Points on a hilly landscape, in no order, each with its height.
From any point a ball rolls to the lowest of the 3 points nearest to it. It stops when none of these is lower. Distance is the straight distance between rows; heights are no part of it.
gukav: [151 165 131 142 135 134 148  80 126  80 178  69 124 104 178 145 122  55
 148 102 148 173 131 208  64 151 179 165 142 128 121  85 144]  h=40.0
bune: [112  91 123 130 118 150  96 173 136 171 131 174 148 153 109 127 133 178
 158 146 123  87 122  98 184 111  94  74 127 157 131 132 140]  h=55.2
Buf: [130  91 106 151 111 107 123 115 123 141 116 137 127 163 109  98 133 163
 145 143 110 107 112  89 175 139 109  93 123 135 135 129 144]  h=26.3
vuti: [110 163 156  67 135 155 130 185 151 150 123 137 113  56 143 155 118  75
  60  90 153 124 131 174  76 123 152 171 121 115 120 140 105]  h=33.1
sotap: [142 115  97 122 115 133 118 118 127 152 166 165 118 147 122 118 151 140
 184 116 167 125 152 161 153 154 141  97 138 132  90  94 139]  h=34.0
lal: [162 157 128 148 148 131 142  77 122  86 180  88 111 124 183 130 133  90
 164  90 171 174 144 193  91 145 165 147 152 106 110  81 138]  h=31.7
Difep: [127 122 144 125 128 114 116 133 114 129  91 108 141 119  95 122 109 154
  98 140  98 131 117  94 129 101 107 114 141 111 157 155 111]  h=31.1
Vuge: [ 97  84 153 145 120 162 105 183 148 180 107 189 146 158 108 125 121 191
 140 172 124 105 121  60 181 101  84  86 121 165 130 153 143]  h=52.3
negur: [121 115 149 112 127 144 117 183 128 158 119 139 154 119 116 132 130 150
 110 130 125 115 133 102 136 113 106 114 137 127 142 142 121]  h=56.0
kudo: [ 89 117 177 155 132 165 122 198 165 169  75 191 165 170 103 140 105 191
 109 192  96 128 125  62 151 106  86 112 106 157 115 194 125]  h=45.7
naf: [140  89  98 168 124  86 140  62  99  79 108 108 127 170  90  91 125 164
 154 156  85 124  94  71 167 132 103 126 110 114 129 143 148]  h=24.0
dud: [120  92  74 136 121 127 106 107 124 135 146 164 115 180 107 117 145 174
 184 145 136 105 131 108 193 160 125  78 131 151 130  86 139]  h=54.6
Lopa: [103 137 193 102 109 136 133 204 147 155  90 146 147 103 116 155 110 150
  57 149 101 114 122 123  98  99 115 155 114 124 128 166  83]  h=32.7
kita: [131 149 132  74 130 144 131 166 131 157 138 151 135  87 140 117 140 110
 126 121 151 116 149 148 116 131 133 132 137 117 111 124 129]  h=34.2
ralok: [140 164 126  93 139 114 146 108 127 111 141 102 133 104 143 125 127  76
 111  97 136 143 155 172  96 132 144 134 140 127 139 121 120]  h=11.9
fosot: [ 90  69  96 149 113 159 106 149 130 170 132 195 125 169 111 117 127 214
 177 178 131  97 109  69 224 127 101  52  94 174 131 118 156]  h=57.1
Kol: [140 157 113  90 148 161 120 158 137 143 170 147 114 105 162 117 149  85
 131  97 201 135 167 173  94 147 147 132 126 123  97 103 134]  h=29.1
Nol: [129 114 127 141 130  93 131  98 121  93 104  89 137 119 114 113 118 125
 112 143  85 132 117 107 131 118 106 137 133 107 156 132 113]  h=31.8
sime: [148 168 138  85 137 165 126 177 138 155 165 147 114  69 179 141 146  76
  82  95 203 144 161 181  60 146 165 171 111 119  96 113 115]  h=18.0
zos: [116 163 137  86 127 136 138 172 131 147 135 127 129  83 138 139 137  84
  96 106 139 127 140 162  94 133 139 144 129 124 128 142 110]  h=25.8
Kuzo: [113 150 173  59 111 159 129 209 146 161 103 137 141  72 125 150 122 107
  68 125 116 110 126 144  86 109 130 153 125 123 124 144  96]  h=31.4
Fipi: [106 106 117 104 115 158  97 169 146 178 157 204 117 141 119 120 141 169
 176 139 157  95 130 106 184 130 123  62 124 165 116 103 139]  h=34.7
dep: [156 153 114 155 146 115 137  52 114  81 182  78 128 133 169 132 123  78
 176  96 151 179 134 183 101 149 174 145 159 115 103  69 147]  h=12.6
tun: [140 127  89 144 128 110 107  83 118 114 164 137 123 171 119 116 149 150
 191 116 146 120 136 148 174 169 132  98 142 130 110  81 148]  h=40.8
solu: [155 146 128  86 140 207 124 192 126 169 178 161  91  79 218 115 152  89
  95 102 239 134 170 191  79 169 174 148 120 104  76  83 111]  h=37.9
vutav: [130  94 113 178 132  84 130  71 114  80  71  83 114 164  96 109 123 163
 127 157  78 145  89  55 158 107 107 135  99 117 141 181 150]  h=41.6
fos: [136 137 114  97 132 149 114 140 127 156 155 164 123 128 148 110 147 134
 159 105 178 128 167 158 144 148 135 110 146 136  96 105 142]  h=17.3
Mon: [111  74  74 146 117 129 112 126 117 131 148 174 132 179 101 111 149 199
 185 169 130  95 107  98 214 139 107  76 110 152 129 104 147]  h=55.4
Punuk: [120 130 131  98 130 136 122 171 140 159 141 154 141 122 127 115 133 138
 137 113 139 107 145 133 138 121 114 107 141 128 120 123 122]  h=65.1
Felip: [134 116 101 157 127  96 115  88 117 110 123 103 127 151 102 111 132 146
 151 142  92 122 120 104 156 131  99 115 134 120 146 125 125]  h=14.6
bimu: [162 166 137 124 149 166 134  99 119 113 194 122 110 114 197 125 145  96
 163  93 199 153 160 199  84 150 167 142 145 114  93  70 148]  h=25.1
dori: [ 93  94 150 107 105 185  99 202 140 183 152 219 139 148 109 114 137 185
 160 143 142  86 135 103 186 111 117  67 113 151 110 127 128]  h=36.8
tas: [113 135 136 106 128 112 142 129 132 123 122 102 130 106 126 131 130 123
  96 127 104 121 137 132 110 118 132 123 134 113 151 137 104]  h=35.9
Pib: [130 108 108 153 134  84 126  79 114  88  88  87 123 149 109  98 125 145
 124 159  93 122  99  99 157 117 108 135 120 111 147 146 129]  h=16.7
rorub: [122 166 188  89 107 121 158 169 145 135 117 120 118  50 137 178 121  50
  58  74 122 111 123 183  47 107 150 182 135 119 157 141 103]  h=39.6
Kuza: [137 140 124 130 130  94 144  95 130 101 140 106 135 126 120 120 134 118
 126 114 104 148 132 157 123 129 124 130 149 119 145 119 126]  h=17.9
Fotes: [135 142 102 124 135 121 137 106 138 120 154 120 136 129 137 123 142 107
 164 100 135 130 153 156 136 148 127 125 149 122 121  97 131]  h=23.9
siv: [125 108 142 172 142 103 106 122 129 112  67 106 128 155 101 115 114 160
  92 167  86 132 100  45 152 102  89 121 103 125 140 187 134]  h=59.9
sog: [118  86 110 176 116 108 115 110 131 137  91 144 128 190  91 114 117 191
 130 179 108 113 104  32 196 127  93 100  99 144 134 161 165]  h=29.7
fena: [150 162 126  94 135 136 139 122 127 122 158 113 122  95 161 139 132  84
 119 103 166 145 160 186  73 147 158 138 141 124 118 105 124]  h=19.1
bozip: [119 109 143 157 125  95 123 111 113 109  84  90 123 143 106 126 123 157
  99 158  78 138 101  74 135 103  99 124 116 124 147 177 127]  h=25.5
patad: [121 107 128 152 124 107 109 126 115 141  91 117 138 144  96 116 110 160
 118 151  98 111 110  73 154 116  95 117 131 122 143 163 130]  h=22.6
lura: [140 119 137 136 135  87 146  91 112  82 101  73 116 108 108 135 118 109
  92 130  68 135 113 116  98 112 129 146 132 124 166 145 116]  h=31.9
Kana: [134 151 126 121 129  95 159  84 123  85 139  78 127 112 128 128 128  92
 115 103  97 142 128 160 106 130 128 143 143 122 152 121 112]  h=27.6
Rufaz: [140 152 111 100 144 143 121 136 121 136 166 149 128 123 141 119 160 104
 147 106 175 143 157 162 114 149 146 121 139 131 107 102 137]  h=24.4
zipap: [125  84  78 175 128 109 130  83 106  97 114 140 125 183  94 109 127 177
 165 148 105  99  98  75 199 143 101 113 113 144 133 116 160]  h=59.8
subus: [171 162 128 146 145 153 142  70 106  78 199  73 106 109 198 134 124  80
 160  81 192 177 134 211  54 137 191 169 141 117 108  68 135]  h=30.7
Sopas: [111 110 160 116 109 160 111 201 152 167 112 166 152 129  98 125 118 168
 130 148 129 109 124  90 143 104 104 116 131 131 131 158 127]  h=40.5
Zeriz: [148 168 128 122 139 135 158 112 124  82 183  88 113  95 198 143 131  48
 131  93 171 170 148 216  48 136 184 178 133 122 131  96 124]  h=11.6
navo: [111 105 139 148 134 130 110 144 130 162  97 137 147 148 112 118 121 165
 121 160 101 112 122  66 168 104  88 107 122 132 144 144 132]  h=19.7
Filov: [159 156 136  83 138 184 119 163 126 143 172 151 101  81 212 123 141  76
 109  91 217 146 152 189  64 149 162 158 119 107  99  77 118]  h=19.2
befu: [110 150 171  91 123 122 140 172 139 135 115 112 123  71 121 165 112  91
  66  96 104 103 121 160  67 105 132 162 130 120 155 155  96]  h=30.5
fufen: [127  97  60 160 128 110 115  74 108 113 149 148 131 183 109 115 139 167
 196 136 124 114 117 128 187 162 132  92 133 134 118  82 155]  h=44.7
peg: [145 137 119 153 137  86 155  68 106  68 121  70 106 113 116 124 114  96
 110 116  61 155 116 153 108 134 147 156 139 109 166 132 115]  h=18.2
kan: [109 155 161  65 116 160 124 206 146 164 122 156 125  58 152 163 129  90
  62 106 163 112 136 157  79 115 149 176 119 114 131 142  85]  h=33.0
nase: [127 144 126  98 128 132 137 140 126 133 142 118 140  94 136 135 143 105
 123 107 152 135 157 156 103 139 134 136 148 122 119 129 126]  h=27.9
nev: [144 167 118 129 132 106 153  84 123  93 160  80 123 109 155 149 140  63
 121 109 133 165 138 195  72 138 169 160 154 126 147 104 129]  h=70.0
didur: [136 137 123  82 131 179 114 189 140 183 160 195 121 109 159 108 153 111
 125 108 200 108 156 150 131 141 145 113 126 137  80 107 126]  h=44.9
gofaz: [118 145 163  86 122 129 134 163 128 138 114 105 129  80 118 149 117 102
  77 110 126 115 130 152  77 114 135 152 129 120 154 142 102]  h=29.3
zugar: [130 167 127  81 136 145 141 152 126 144 141 120 126  77 148 140 130  79
  94  89 171 135 155 177  79 144 149 144 124 114 118 133 118]  h=23.8
pir: [110  77 112 152 109 141 108 140 126 160 106 178 134 167 108 118 127 191
 150 159 118  96 110  66 201 116  93  79 112 154 130 134 151]  h=56.1
Forel: [157 132  96 145 137 116 121  71 122  97 174 129 129 166 136 133 145 112
 192 106 146 140 151 165 148 173 153 121 153 129  97  66 148]  h=30.9
Pasi: [128 148 125 118 133 102 155 109 127 113 127  84 115  90 123 136 131  88
  96 120 113 134 150 158  90 117 134 144 136 114 159 121 119]  h=13.9
nitaf: [153 152 122  84 145 183 134 175 127 162 168 164 113 103 181 110 155  87
 125  98 209 128 174 182  96 162 158 141 119 121  75 103 138]  h=26.4
Someg: [122 167 177  79 125 146 149 194 147 147 135 141 107  38 154 189 127  43
  30  72 150 109 124 191  54 118 160 198 124 127 143 138  86]  h=47.1
dekir: [127 128 103 101 130 137 118 138 131 152 157 161 126 139 118 115 148 147
 169 116 148 116 154 144 153 145 127  91 142 141 111  99 133]  h=28.1
mepun: [131  98 121 165 130  73 151  65 111  63  87  74 106 147 109 108 109 138
 108 146  72 141  89  81 138 105 114 142 123 110 159 148 120]  h=23.0
manev: [110  92 102 128 107 132 108 136 129 152 142 178 141 152 100 117 144 178
 165 145 134  99 128 100 178 133 109  80 129 149 139 119 145]  h=55.0
fal: [144 137 109 153 133  97 149  53 101  83 143  76 135 132 122 127 115  98
 163 112  95 163 113 158 119 144 150 143 155 114 136 106 123]  h=23.6
Sibez: [167 164 123 123 143 167 140 116 112 124 196 112  99  95 206 121 146  95
 145  94 217 159 154 192  70 155 171 154 131  98 100  81 140]  h=14.9
pudur: [108 115 171 140 106 162 101 181 153 169  91 168 152 148 107 136 110 189
 109 172 108 116 125  79 152  95  93 104 121 147 122 161 116]  h=29.2
zezi: [134 101  98 167 120  97 128  82 113 112  88 104 132 156  92 107 129 164
 141 152  87 121 108  83 170 127  91 121 124 122 158 134 137]  h=15.6
Siz: [110 126 182 115 114 164 112 206 141 171  88 162 166 127 119 132 111 171
 109 162 113 110 126  81 118 101  98 124 128 146 109 156 109]  h=39.4
rir: [126 102 131 144 130 115 117 119 130 132 110 125 137 138 112 106 123 160
 136 151 103 111 131  86 152 118 106 121 144 128 152 135 125]  h=24.6
zorup: [143 146 106 136 138 111 139  82 123 110 159 106 119 137 137 124 139 109
 174 113 128 149 143 173 128 155 122 125 160 124 115  95 137]  h=22.2
nep: [126 168 145 107 135 105 169 118 133 105 133  80 119  81 146 165 109  48
  78  90 101 137 137 191  46 125 160 161 138 130 162 135 118]  h=60.7
rubo: [154 166 111 106 149 145 139 146 123 129 177 128 115  96 196 120 150  74
 125  92 203 151 160 189  69 140 169 150 122 115  97  98 135]  h=3.9
Zavum: [113  76  85 179 121 122 119  93 117 137 127 159 120 195  98 106 142 199
 166 179 113  98  96  83 218 138 106  88 106 150 140 121 158]  h=57.4
fufu: [134 139 130 139 137  90 171  71 121  60 132  59 112 112 130 162 111  58
 114 106  73 160 122 174  74 133 146 170 149 121 176 122 118]  h=20.3
lek: [137 103 102 180 136  73 132  60 110  68  82  86 119 165  93 107 119 155
 128 140  83 136  99  75 159 121  98 137 114 111 145 160 136]  h=19.5
Figol: [118 101 139 178 124 119 112 148 149 149  74 150 143 170  94 117 108 176
 119 180  99 117 121  28 174 105  85 121  98 143 128 177 140]  h=42.6
lev: [136 111  89 156 124 102 125  70 116 106 133 121 131 160 110 113 129 139
 166 133 111 127 123 126 169 156 117 130 142 123 126  95 143]  h=16.8
gasa: [130 104 124 161 127  98 117 110 116 111  91 102 135 147  98 113 133 155
 115 161  88 119 115  66 143 122 103 128 131 121 142 153 130]  h=16.0
baman: [127  70  94 179 124  94 139  73 127 111  92 135 126 194  82 106 137 191
 153 163 102 118  93  43 197 129 102 108  94 141 133 156 177]  h=15.0
Gozun: [119  80 123 161 115 119 108 108 111 135  87 139 136 170  99 106 121 178
 127 165  93 115 108  60 173 114  95 106 111 131 149 159 151]  h=29.8
pizan: [136 131 118 120 129 118 130 100 118 119 135  97 137 123 122 120 125 124
 125 136 102 139 135 126 130 132 111 128 150 103 135 127 128]  h=26.7
moro: [145 138 106 102 136 129 134 130 134 135 151 128 125 129 139 120 134 109
 158 109 142 132 153 150 134 134 130 117 140 122 129 116 132]  h=27.0
defi: [179 146 127 167 157 145 135  50 114  84 198  87 115 119 198 136 128  92
 185  80 188 180 128 192  96 149 188 158 158 112 100  62 156]  h=38.1
pusur: [132  83 101 186 123  89 124  71 112 110  64 110 122 207  80 103 133 177
 147 170  87 127  90  27 170 122  94 109  88 133 122 189 154]  h=42.8
nupim: [137 150 129 139 136  83 173  60 110  80 130  61 120 124 131 128 123  90
 127 124  70 155 125 157 110 131 149 147 145 131 160 123 121]  h=6.8
Lim: [126 121 134 108 120 129 123 149 133 150 110 120 144 108 126 127 121 131
 115 134 115 103 134 120 132 112 118 118 130 122 150 139 116]  h=43.2
ded: [117 143 146  88 123 136 119 180 126 157 120 133 148  96 130 133 122 136
 118 110 130 112 129 132 115 111 126 129 133 127 123 142 100]  h=41.5
Sebaf: [159 164 117 110 145 145 133 129 122 126 172 119 123 127 166 122 139 106
 157  90 187 150 154 190  97 148 156 144 146 112 109  92 131]  h=42.4
Zap: [ 94 166 165  77 110 139 141 196 138 153 113 141 138  65 134 160 115  91
  68  94 129 113 134 155  81 111 153 176 131 124 132 149  92]  h=32.4
dopo: [137  97 121 178 130  71 130  65 120  73  67  65 107 151  91 114 111 144
 110 157  66 142  86  54 142 102 105 145  89 117 143 172 126]  h=38.0
Mepas: [145 133  96 148 135 106 136  79 122  96 141 105 133 150 118 112 128 123
 161 123 113 138 127 128 149 159 118 122 142 119 127  99 142]  h=18.4
lagik: [138  74  86 195 132  86 122  54 106  96  85 124 126 195  80  97 128 184
 154 165  87 115  90  47 190 119 103 119  93 132 133 163 164]  h=32.5
lasu: [122  68  64 172 129 104 126  58  94 101 130 148 122 224  78 111 122 221
 194 150 106 103  78  76 226 147 118 100  98 150 115 105 175]  h=62.0
Gane: [134 171 142  79 136 138 148 152 131 132 144 115 121  79 155 146 136  63
  94  81 159 136 148 179  70 132 167 153 123 121 125 124 119]  h=27.2
Boni: [147 128  83 160 129  98 125  57 122  94 154 108 122 151 132 111 128 123
 180 121 119 142 125 153 163 170 131 124 147 122 123  84 141]  h=18.8
simi: [ 99 100 151 118 114 167 103 200 143 184 117 194 152 138 105 133 117 180
 150 161 133  89 117  77 176 109  93  96 126 159 111 154 121]  h=50.9
Rin: [135 156 102 134 138  93 137  70 127  94 140  86 133 125 137 137 119  84
 148 110 116 154 125 172  99 149 143 142 148 120 145 105 132]  h=33.7
ruzap: [124 131 155 141 133 103 135 127 119 103  95  92 123 115 113 140 109 128
  84 145  76 126 111  99 110 102 112 131 119 117 150 162 109]  h=31.2
nis: [107 122 176 123 108 169 107 205 152 175  73 185 158 144 110 135 110 178
 114 181 115 123 128  71 141  87  97 124 124 142 126 171 110]  h=33.2
buke: [105 102 137 182 142  89 119 105 138 114  57 115 131 173  86 119 109 172
 112 186  83 135  88  23 168 109  91 118  92 132 121 218 134]  h=75.3
gova: [111 105 153 137 109 139 107 161 136 171 102 161 141 144 101 121 117 177
 122 154 109 106 130  83 175 108  96 110 127 134 137 147 130]  h=23.7
safog: [176 164 124  86 146 169 122 135 113 131 187 134 106  92 216 122 143  79
 119  83 224 141 158 197  60 148 170 175 125  99 103  73 132]  h=13.5
Gaduz: [130 119 135 148 136  83 136  93 113  79  87  72 117 142  93 127 116 139
  99 148  70 133 103  82 130 103 109 133 104 116 161 163 123]  h=25.9
goto: [165 134 106 166 139 126 118  45 114  83 184  91 135 150 166 131 122  97
 191  94 143 173 125 170 124 164 169 136 155 106  91  64 139]  h=24.5
mazod: [ 98 114 163 171 131 148 111 198 176 160  48 181 145 179  86 147  99 194
  96 208  82 140 113  48 153  93  98 124  94 150 109 222 109]  h=46.2
fad: [129  97  71 176 131  92 115  49 114  94 154 128 140 190 101 110 125 167
 194 122 111 119  96 124 198 176 126 112 132 124  98  84 162]  h=18.3
kigi: [128  82 104 179 119  89 118  80 114 115  97 124 128 177  87 103 136 179
 149 159  89 125 110  62 180 119  88 124 109 130 139 153 152]  h=20.6
Pipu: [117 154 161  84 128 127 146 158 122 135 122 110 122  74 136 153 115  80
  71  96 117 121 137 170  77 122 149 158 125 130 148 141 123]  h=28.0
Libu: [124  69  73 191 126  94 135  56 102  97 125 138 134 212  83 104 122 201
 180 159 109 103  89  61 219 141 104 102 106 133 119 122 167]  h=62.5
lif: [145 167 130 111 127 105 147 104 128  98 156  90 111  83 160 143 122  58
 111  94 133 154 150 206  54 130 161 161 132 122 148 114 123]  h=51.8
Tadiv: [103  92 131 176 128 140 108 139 139 163  91 166 146 186  87 126 113 192
 127 188 105 113 100  44 204 112  91  84  96 154 131 180 151]  h=34.5
falo: [137  94 110 182 125  69 129  64 124  75  50  84 124 182  74 110 106 159
 110 168  75 142  80  18 156 108 100 119  94 124 125 208 155]  h=71.7
Fet: [ 82  86 149 143 116 179  99 197 150 187 117 220 149 165 116 126 117 213
 159 198 119  94 118  66 205 106  93  62  97 172 121 148 146]  h=58.5
tutat: [103 113 114 111 117 152 110 149 129 165 153 174 133 150 108 115 158 152
 168 122 154 106 136 126 168 144 118  84 141 146 110 111 136]  h=33.3
daku: [143 180 130 112 135 135 150 117 134 114 166  99 106  94 174 144 135  62
 116  89 167 152 157 197  64 136 175 160 139 119 132 107 124]  h=30.0
zifi: [148 138 101 156 130 107 136  56 119  80 163  90 138 137 153 127 129 100
 174 106 125 159 134 157 124 154 147 139 153 105 116  89 140]  h=16.3
sebo: [106 133 187 118 122 145 125 195 150 171  74 146 162 133 108 149 102 161
  76 165  98 116 124  92 116  87 109 135 113 130 114 173 107]  h=35.8
mosa: [149 180 130  84 143 157 134 160 128 133 166 128  99  85 191 139 144  54
  99  92 204 151 144 204  57 140 179 165 120 133 111 100 124]  h=13.4
Nar: [106 115 168 159 124 139 115 187 160 162  61 147 149 158 104 132 109 184
 100 195  97 132 111  60 145  85  88 110 106 145 125 184 108]  h=43.5
der: [118 123 143  98 115 156 116 179 139 174 135 168 152 114 115 130 127 147
 137 126 147 101 142 119 142 105 119 100 146 138 118 136 116]  h=72.4
nemu: [104 108 155 167 130 131 112 157 165 150  54 153 140 177  88 135 113 185
  96 199  82 145 111  26 153  94  96 124 106 145 122 196 117]  h=45.8
nodif: [108  71  68 173 110 111 129  89 108 119 131 140 127 200  84 103 128 205
 186 169 113  93  89  73 227 142 104  90  96 146 134 112 161]  h=59.7
Pufut: [143 113 110 162 137  83 143  56 103  67 102  72 117 144 107 104 115 117
 147 137  78 142 106 111 144 127 122 148 130 116 146 135 125]  h=24.7
vol: [130 144 120 101 131 125 131 141 134 131 131 118 131 102 131 127 141 121
 119 116 127 122 142 149 120 126 124 117 141 128 137 130 117]  h=31.3
Tela: [124 139 150 110 125 111 143 129 125 129 108  84 118  97 122 143 114 117
  79 128  97 132 117 130 101 116 139 140 137 117 165 150  98]  h=34.1
falom: [170 154 116 135 136 130 134  94 123  94 181 115 124 136 169 125 136  96
 174 102 167 151 153 172 114 144 151 136 151 117 105  82 149]  h=38.6
ragim: [110 105 138  98 118 193  97 193 145 193 139 210 141 125 114 117 137 160
 153 124 148  91 153 114 156 121 116 102 124 151 112 132 140]  h=44.8
bipo: [141 161 139 140 129 111 160  64 121  76 164  63 119  92 170 161 121  37
 124  90 135 181 126 207  49 125 178 170 145 129 152  87 133]  h=51.2
luma: [138 162 133  75 135 190 132 192 132 182 143 178 122  69 171 127 138  97
  94 101 189 123 161 164  95 145 159 138 127 121  87 114 117]  h=4.0
bagot: [ 99  99 168 171 132 159 105 183 159 180  79 176 158 169 103 136 104 191
 114 190  98 127 118  52 168  95  85 103  98 151 132 192 117]  h=45.0
Von: [120 146 145 100 141 106 142 136 124 116 120  90 132  80 136 154 108  89
  78 101 109 118 123 156  92 129 132 142 133 129 172 139 100]  h=31.5
katat: [129 156 145 128 132  92 171  84 128  82 152  71 109 106 154 165 119  39
 103 101 107 160 138 200  47 136 161 165 149 125 163 113 126]  h=54.7
lagor: [126 116 143 143 132  90 128 108 123  93  92  76 126 128  99 126 116 139
  93 141  84 139 118  92 124 103 112 131 126 110 167 160 110]  h=28.4
Laguv: [117 108 125  90 113 181 106 181 143 179 159 212 128 138 138 115 147 139
 157 113 179  92 147 126 164 134 121  90 126 152 103 118 137]  h=39.3
nok: [ 94  74 122 144 114 159  99 163 145 164 137 190 130 161 105 124 116 197
 169 167 131  94 111  77 203 117  94  60 112 160 129 124 150]  h=55.6
Zase: [132 121  96 138 126 120 107 112 128 130 148 164 122 157 117 119 150 143
 177 132 132 111 133 135 165 148 114  95 148 136 121 101 129]  h=34.6
pibe: [ 97  82  83 125 118 138 106 140 132 160 157 176 131 156 111 120 142 192
 183 155 138  96 139 112 198 146 115  61 126 159 119 100 142]  h=54.9
sofu: [121 125 161 137 110 128 122 148 126 142  87 113 147 124 124 133 119 155
  99 150  94 124 103  88 139  86 108 112 130 122 140 159 113]  h=37.3
besas: [115 145 174  81 109 141 138 187 136 153 111 139 132  92 115 142 122 118
  88 118 119 107 129 132  92 101 131 152 128 121 136 145  94]  h=30.2
besor: [111 107 127 127 111 143 114 148 133 153 125 148 138 141 107 120 143 165
 160 157 129 102 132  94 162 127  97  96 134 141 139 126 138]  h=55.3
zitad: [101 118 182 139 127 141 120 181 147 152  72 133 142 137 111 140 107 171
  80 166  89 132 100  75 128  93 109 124 116 131 128 186  90]  h=40.1
Febu: [123 172 162  80 122 137 148 167 142 143 128 128 121  46 152 181 117  47
  47  87 149 136 128 204  44 125 161 195 130 124 143 132  98]  h=48.2
dobil: [144 167 143 146 122  85 184  69 126  61 157  61 105  97 166 167 122  39
 112  85 117 177 130 212  48 133 179 182 160 137 162 105 120]  h=51.9
zoze: [138 137 104 129 133 117 124  96 117 124 148 136 129 143 134 116 154 110
 178 110 149 136 148 163 138 165 137 109 147 124 121  93 139]  h=25.0
gisi: [121 114 161 158 127 119 113 141 144 143  55 119 144 148  85 132 109 161
  97 173  85 147 100  54 145  94 100 126 109 130 135 183 115]  h=17.2
lida: [133 100  72 156 133 125 123  70 106 106 137 142 132 179 109 113 132 155
 187 138 121 114 123 124 192 162 120  94 135 135 120  89 145]  h=32.6
basez: [124 146 146 120 130  84 149 101 127 102 125  84 111 103 141 158 122  82
  88 108  87 128 129 170  83 120 136 155 140 122 165 132 113]  h=27.1
zute: [144 173 119 120 132 120 142  94 117  98 169  94 115 106 151 136 145  72
 145 102 151 163 142 190  77 147 168 146 153 115 124  96 129]  h=55.1
goziv: [155 169 125 133 145 150 140  99 115  94 193  94 106 115 191 125 137  86
 165  90 197 165 151 204  72 148 172 161 135 104  93  69 140]  h=20.9
Sopov: [105 143 189  89  98 146 137 212 138 162  93 142 145  89 115 153 123 138
  71 130 120 101 139 120  91 114 133 151 119 120 125 161  98]  h=31.6
vava: [123 170 169  99 133 127 156 157 134 119 134 111 106  62 152 175 120  50
  57  73 146 147 129 194  49 119 159 179 134 126 157 133 112]  h=53.3
kof: [128 133 116  97 133 156 109 161 142 172 145 175 131 122 134 113 153 124
 152 123 169 108 146 128 146 135 126 103 136 133 102 109 122]  h=34.9
vopa: [154 151 119 136 137 139 117 105 126 110 184 136 109 151 164 125 151 121
 176  99 189 142 152 179 127 165 143 124 142 113  89  78 136]  h=40.9
neza: [128 165 151  64 124 173 134 209 136 166 126 154 110  41 167 146 137  55
  63  84 164 131 143 190  59 130 164 177 116 128 113 131  82]  h=33.5
tulo: [116 133 139  71 130 181 109 213 142 178 125 197 146 101 129 126 141 123
 131 107 155 101 150 136 137 136 127 110 127 139  98 125 115]  h=80.7
luniv: [138 165 127  71 147 170 127 177 133 148 147 152 115  78 170 133 157  88
 104  82 188 133 157 177  99 137 162 147 132 124 103 122 117]  h=20.0
tefed: [149 164 128 127 144 142 144 109 129 107 175 104 122 113 167 126 140  93
 154  99 176 153 143 196  99 151 145 138 144 123 112  92 138]  h=40.6
vurub: [119 141 148  76 116 167 122 195 144 172 125 152 146  83 123 143 129 126
 107 116 140 109 133 138 110 112 141 137 141 123 112 139 106]  h=50.5
lud: [115 123 163 108 114 119 122 158 128 131 100 109 130  92 124 141 108 142
  80 131 103 125 108 112 101 106 116 151 124 112 150 160 112]  h=35.4

Where does a ball stop that starts at each point below?
kita -> ralok
ruzap -> Felip
pir -> lev
falo -> Felip
vutav -> Felip
sofu -> Felip
nase -> ralok
dori -> fos
Laguv -> fos
Vuge -> navo
Siz -> navo

Call two points neighbours if one is among the 3 nearest of the other. Go from one point of each pair to the other, from neighbour to neighbour, staying as low as possible. Name the highest point that can't be avoided.
rorub, Kuza -> Someg
Zeriz, dep -> daku
Felip, baman -> kigi
nupim, ralok -> Kana
zifi, navo -> patad
rubo, luma -> sime
zifi, nupim -> fal
rubo, fos -> Kol
